Each row is a point on a tangle of strands that fork and nearly touch. The rows are in no order.
Two points are linked if the straight distance between their rows is under 94.2. Some points are linked to none.
j244: -22  29  14 -15  31 -54  -5 -24   1  -4 -13 -23   2 -33 -22 -56  15 -10  40  45 -38  25
j259:   9 -19  -3 -28   7  -7  -1   6  29  -6 -20 -21 -36  54  -1 -10  -7 -25 -16  15 -19   6
j853:   1  27 -19  29  58 -20   8  -6  28 -17  -2 -27  27  -9  20 -38  -1 -16  18  40  -4  34
j398:   0 -17  36  -2  13  13  -7  14   7   7  31 -48  -6  16 -43  -4  27  -5  14 -34 -32 -44
j554:  30  20   0  34   9 -11 -14  27   3  -5  10  -4 -15  -9 -40   7   9  23  26 -29  24  36
j823:   3   1  23  18  -1   2 -17  13 -10   6 -29   9 -11 -18 -23   6 -18  17  14  -9  14  61
j499:  16  16  -5   4  46  13  10  17   1 -25  -8 -33 -27  -7 -17 -19  -3 -48 -23  -1  -5 -22
j614: -38  -4 -34 -12 -18   1 -24   9 -33  32 -48  -7  17 -12   2 -10  -4  44 -14  68 -16  35
j191:  -3  21 -14  -7 -13 -44  12  -3   0 -11 -19 -41   0  10 -19 -31   6 -39  -3  14 -31 -12
j340: -12  -3 -27 -36 -34   6  13 -15  19  33  11  -8  33 -16  37   8 -28  -8 -22  26  14  19
j995: -37  11  -5 -25 -16  19 -28  -6   5 -34  -9  42  18  19  -8   3 -11 -34  -3  14  13   0
j377: -20  33 -16  -7 -23  13  -7 -27  34  38  -7 -11  26  -7  16  17 -31  20  -8  45  29  36
j443:  34  -4 -25 -26 -17  16 -12   1 -19  32   3 -34 -18  13  38  35  -3   8   9 -43   3 -31
j621: -35  21  -5  20  31  40 -18 -46 -26  -4 -10  32   7  -9 -14  -3  -9  28 -13  65 -38   1
j347: -36 -13 -36 -19 -31  21   4  20 -11  -7  29  17  35  18  41   6 -34  32 -12 -28  39 -21
j63:  19 -51 -12  23  -2 -51   5  43 -10  29  -6  13 -44  -1  29  10  18 -19  31 -50   6 -12
j376:  18 -44  -2  18   7 -24   4  23  24 -18 -13  30  -7  10   0   5  40 -42  -3   2  -8 -10
j953:   0 -12 -11   4   2   3 -12  23 -18 -15 -20  20  -7 -19  19   8 -21   5  13 -47  37  30
j284: -13  18 -10 -26  10 -25  -3  -3   8   0 -13 -20  33 -27  22  -3  23  21  -3  60 -20  31
j928: -12  21  14  18  29  55 -16 -36   4 -14 -18  43  25   4 -14 -16   7  10  12  33 -11  11
j308:   1 -39  12 -23 -27  42 -58 -12 -15  23  -6  14  24 -21  38  43 -30  -7  25 -32  42 -25
j625:  37   5  -5  26  -4   6  31  -3 -16 -30  14  12 -22  -5 -13  42   4   0  -4 -18  11 -33
j237:   6  -5  36  -6  -7 -18   3   6   4  23   1 -26 -31  18 -53 -19  14   2 -47  30 -23 -13
j316: -30  19  13 -13   5 -56   6 -13  -9 -21   2  -5  21 -16  13 -39  12  29   8  48 -24  36
j777:  -5   2   4 -19  19 -41   3  15 -21  -6  51  13 -16 -12  -1 -14 -11  14 -24   0 -18   3
j916:  28  24  31 -35  45   2  28 -24   2 -13  23 -21 -30  -1 -36 -20  -8  11  -9  22  -9 -26
j108:  -8 -13  14 -35  -9  10  43   0  -6  -1  -1  -2 -38   1  -6  13  -3 -32  25 -61  -1 -12
j522: -32  29   1  29  30 -21  33 -31 -54   5  12 -26   7  -7 -29 -30   6  12  51  44 -59  -5
j370:  29 -24 -35  -7   1  23 -29   1  19  18  12 -27   3 -19  61  32   1   7 -14 -22   7 -29
j172: -16 -21  39 -16  -4 -15  13  -4  13  17 -13 -23 -36  23 -26  20 -11 -18 -22  22 -19  -1
j783: -14 -16   8   3   8  -5  20   6 -19 -23 -16  20  20 -13   9  31  -3  -8  10  28   7  12
j417: -22 -14  -8   1 -37  44 -35 -11   5  16   2 -16  21  10  18  40 -28  -5   3 -38  44 -22
j359:  -7  26  37 -16  16 -18  17   7 -15  15  51   3  -9 -21 -17  11  -7  40  -3 -24  -5  19
j579: -12 -25 -16 -39 -27  42 -21   5 -31  21 -24  20  38  -3  13 -17 -16  33 -27  55 -19  18
j611:  -7 -18  19   5  17 -23  33  14  25 -23 -13  13  -7 -16 -54 -15  41  -3  26  14 -12  18
j790:  26 -23  -2   6   0  34 -23 -22  -5   5   9  31  17 -56  30  36 -16 -12 -22  10   8  -4
j82:   6  38   4   3 -35  23   7 -20  -7   1   0  18  24 -29 -20  26  14  36 -38  29  20  -3
j915:   6 -23  25  -4   9  21  -3   2   4  -8   9  -2 -13  35  49 -11 -13  -2  -2 -51 -14 -28
j857:   0  23  -3  13 -16   0  47  19 -51  21 -15  10 -13   8  -7  -2 -19 -14 -13   4  15   5
j650:   2 -24  -3 -14  25  19  11  -7   7 -11  22  15 -19  41  13 -10 -21  26  -3 -20   1   0
j835:  24  22  42   3  35   6  11 -34  33 -26  33   1  -6   1  -4 -28  -1  11  -9  20 -14 -13
j541:  14  -2 -13  14   1  20 -32  33  14   6  19 -47   3  10 -25  11  41  18 -19 -27 -12 -29
j158:  16 -18   0 -25 -11 -28 -23  38  17 -16  -4   2 -19   3 -13   8  53 -12 -30   6  -1   0
j174:  19 -14 -15  15 -48   1  -9   9 -40   5 -33  18  29 -34  13   5 -23 -41  -3 -14  -2  13
j606:  29  25  -4 -15  51   7  41   4  -9   9  20 -33  -9   1 -35 -36 -13 -26  -8   5  -8 -29
j334:  24  -5 -10  -3   7  27   6 -11  -8 -14 -12  -1 -18 -21  19  -7 -10 -50 -30 -36  -6 -12
j336:  -4  24   9 -15  35 -48  -4  -7  31   4  -2 -44  23   3  -4 -23   0 -31  49  23 -19  34
j261:  33 -24  19  -3 -52 -14 -21  13  17  30 -21  10 -16  10  29  16  -3   3 -43 -14  45  -4
j859:  16  16   9  15 -24   8   2  -5 -19 -40   9   9  21 -16 -21  52  24  21 -15   7  26 -30
j466:  -9 -50 -24   4 -13 -21   7  26 -25   9  -7   6 -25  -1  42  27  -1   8  33 -67  -3 -33
j571:  -4 -16  33 -20  14 -11  27  12   7   1  10  25 -36  12 -18 -20   1  -7  40 -68  10   4
j85:  18  -1   2   9  19  -2 -36  16  22   4  11  21 -24 -15  28  25  19 -25  -3 -53  36 -36
j637: -22   0 -21 -12 -15 -21   1   6  18 -31 -48 -24 -17  11 -14 -24  -1 -16 -14  30 -19  17
j822:  -2  11  -6  -6  26 -38 -14  29  18   5  28   7  -9   2  14  20 -19 -13 -24   9   7  27
j79:  22  -2 -16 -30   3 -18  21  10 -12  -7   7 -12 -37 -17  23  -4   2 -35  -7 -58  -3 -35
j516:  15 -42  10  25   1  -2   4 -15  23  19  14 -33 -13  20 -19  15   1 -19  42 -32 -29 -25
j431:  15 -11  29  -8 -15  53 -38 -19 -11   8  -2  47  15 -17   9  27  -7 -18  -8 -15  18 -11
j841: -59  47  -5  30   7   8   1 -59 -43 -16 -14  43  14  -3  -5 -33  18  17  10  58 -18   7
j77: -23  -7  38  13 -26  23 -23 -33 -10  -4 -19  -6  33 -17  -7 -11 -30  18 -14  22 -22  17
j709: -11  51  22  -5   1 -12  13  -7 -10   3  26  -5  10  -6  -7  17  -2  45 -12  37  11   1
j745: -35  -9  -6 -11 -12  31 -24   7   1   1  27   3  14  14   9  43 -30  43   3 -27  36  -5
j163: -14 -17 -26  24  -5 -10   1  18   5   4   2  19  -3 -25  13  49  -7 -22  47 -66  28  23
j218: -29 -21 -12   8 -51   1  10   2  18 -22   1  -5  12  35   2  -4   7   8 -29 -10  14 -27
j676: -15  15   5  11 -17 -36  17  -6  16  18  20 -14   1  12 -38 -56  -3 -55 -15  11 -35 -17
j31:  41  26 -13  -1  41  16 -15  -2  13 -11  -3 -22 -21   5  18  -6 -31 -12   2  12   4   7
j153:   1 -15  34  14  12 -28 -20   5   9  18  12  25 -19  16  27 -18 -12 -21  44 -72  16   2
j265:   0  13  12  17 -32   4   3   8  33  43 -10 -13  20   6 -10  24  -2   5  -9   8  29  21
j83:  32  -3 -25 -20   1 -26   2  40  -2  20  41  -4 -12  10 -10   3  39  28  20 -58   3 -11
j273:  51  28  -9  29  54   4  -8  24  10   6  10   2 -21   1 -26  -4   3   4  18   4  24  14
j917:  11  18 -24   3 -58  24  34 -10 -30  12 -42   0   6 -13 -12  14 -24 -31 -14  -4   9   7
j198:   5   6  11 -21  31 -28  28  36  10  26  48 -10 -13  -1 -16 -14   7  45  13 -42  22  -6
j886: -15   1   7  29 -31  -7  41  -1  29  11  13 -16  14  30  -2  20  12  -1 -15  -1  17 -10
j189: -21   4   3  43  21   5   6 -43  -7   5  24 -17 -17  -5 -31   5 -27  -6  -3  23 -44 -12
j791:  53 -31   4  -8  -8  29 -22 -16 -10  14  -2   1  -4 -54  51  29   7   8 -19 -29  -9 -27
j723:   9 -15 -34 -16 -12  40  -8  -3 -15 -11   0  38  27  32  32 -18 -16  40 -25  31  -7   5
j506:  24 -11 -13 -11  -8 -38   2  19  13  31  29   4 -20  16  18  18  32 -18  43 -32   5 -15
j50: -15   5 -26 -20  -1 -15  13  -2 -10  -7 -12 -32  23 -29  41  12 -33  18 -27  44  -1  16
j779: -48  55   4  22   4   9  33 -57   2   0  -6  16  28 -16  -9  -3  19   7  13  49  -6  -2
j671: -21  48  22 -12  10 -22  29 -20   3  19   5 -18 -11  15 -53 -28  -4 -38  41  37   3  -4
j839: -45  22 -23   1   6  -8 -30  -6 -29  -4 -51 -30  24 -40   7 -12  33  34  10  80 -24  30
j748:  67  -2   1   6 -11   0   8   6 -21  -6   5 -18 -18  14  12  42  11  26   7 -17   6 -24
j596:  10 -13  20  -4  33   1  -2   1  14  27  37  24  -5  48 -16 -45 -23   6  20 -12 -18  13
j42:  -4  -3  29  13  31  23 -15  16   1 -11  -5  32  22   3  -2 -28  13 -29  13 -31   9   9
j106:  -8 -44   5   4 -42  -6  -1  13  20   0 -20  10 -20  22  17 -18   1  -7 -39 -34  17  -9
j494:   4  14   6 -12  17   4  -2  -5  -5 -17 -17 -14 -26 -13 -37 -38  18  23 -49  34 -44  -4
j991:  11  13   9  17  12  48   0 -44  21 -23   9   9  19  11 -16 -20  12  35  -3   0 -35  -5
j96:   2 -19 -42  -4  -4  23  20  19  -9 -44 -30  11  20  10  17  -4 -22  43 -22  14   9  13
j865: -13  11   9  -4   8  28 -21  -6  16 -44 -17  15   3 -11 -27   4   6 -56   6 -23   2  25
j730:  13 -11  -8  38   4 -10  21   4  12 -48  -7  38 -24   0   5  20  16 -35   0 -20  34 -13
j243:  -6 -32 -20  40 -33  -8 -16  11 -10  -1  -5  14 -36  -2   5  41   3  15  49 -83  16 -12
j341: -28 -16 -17   1   2 -38  -8  21   8  25  27  15  15  29  29  -2   1  14 -26  48   0  19
j871: -56  51   8  20  31 -22  26 -46 -24  -2   6 -15   3  -7 -24  -2  15   7  45  66 -19 -24
j227: -17  -3 -20  18   0  15  31  -7  -2 -49 -26 -38  29  22  28 -34 -15  40   2  25  -4   9
j206:  31 -16   9  -6 -29 -15 -22  40  19   3 -11  23  15  15  15   5  34   1 -40  26  26   9
j452:  -4   3 -33 -30 -48  21 -53  -4  -8 -15 -28  44  37   6 -15   3 -12 -21   8  42  20  20
j432:  20  -1  -9 -23  14  19 -14  32   9  26  12 -32 -13  -7 -16  28  43  12  -2 -38  -9  10
j639:   6 -10 -28   0 -52  -9 -40   4 -13 -16  -8  41  20 -30   0   3 -17 -19 -15   6  13  31
j155:  15 -13  46   2  17  11   5  31  -2  13   3   8  32  27  34 -15  15  -9  -3 -27  18 -10
j945:  20  -8  22  22   2  -7   0 -14  27  51  22   2  -5  26 -38 -17  -4  -6  33 -34   0   2
j787: -36   8  -6   9   7   5  32 -26   7 -40 -33 -29  -1   9   6 -41   5   8   5  42 -27   0

Follow the links from the first point to the second, and from the first to the third. Name the last point that the two ways share.
j917 / j243 / j443: j83
j466 / j791 / j945: j83
j336 / j432 / j308: j625
j341 / j42 / j227: j359
j886 / j79 / j341: j359
j218 / j579 / j244: j284
j790 / j79 / j284: j625
j571 / j841 / j432: j499

A fork is a point with three links. Follow the links from the first point to the second and name the forks in between, in order.
j730 / j841: j625 j359 j83 j499
j639 / j499: j83
j341 / j42: j359 j83
j243 / j106: j83 j359 j625
j155 / j991: j83 j499
j206 / j614: j284
j82 / j316: j625 j284
j621 / j625: j499 j83 j359
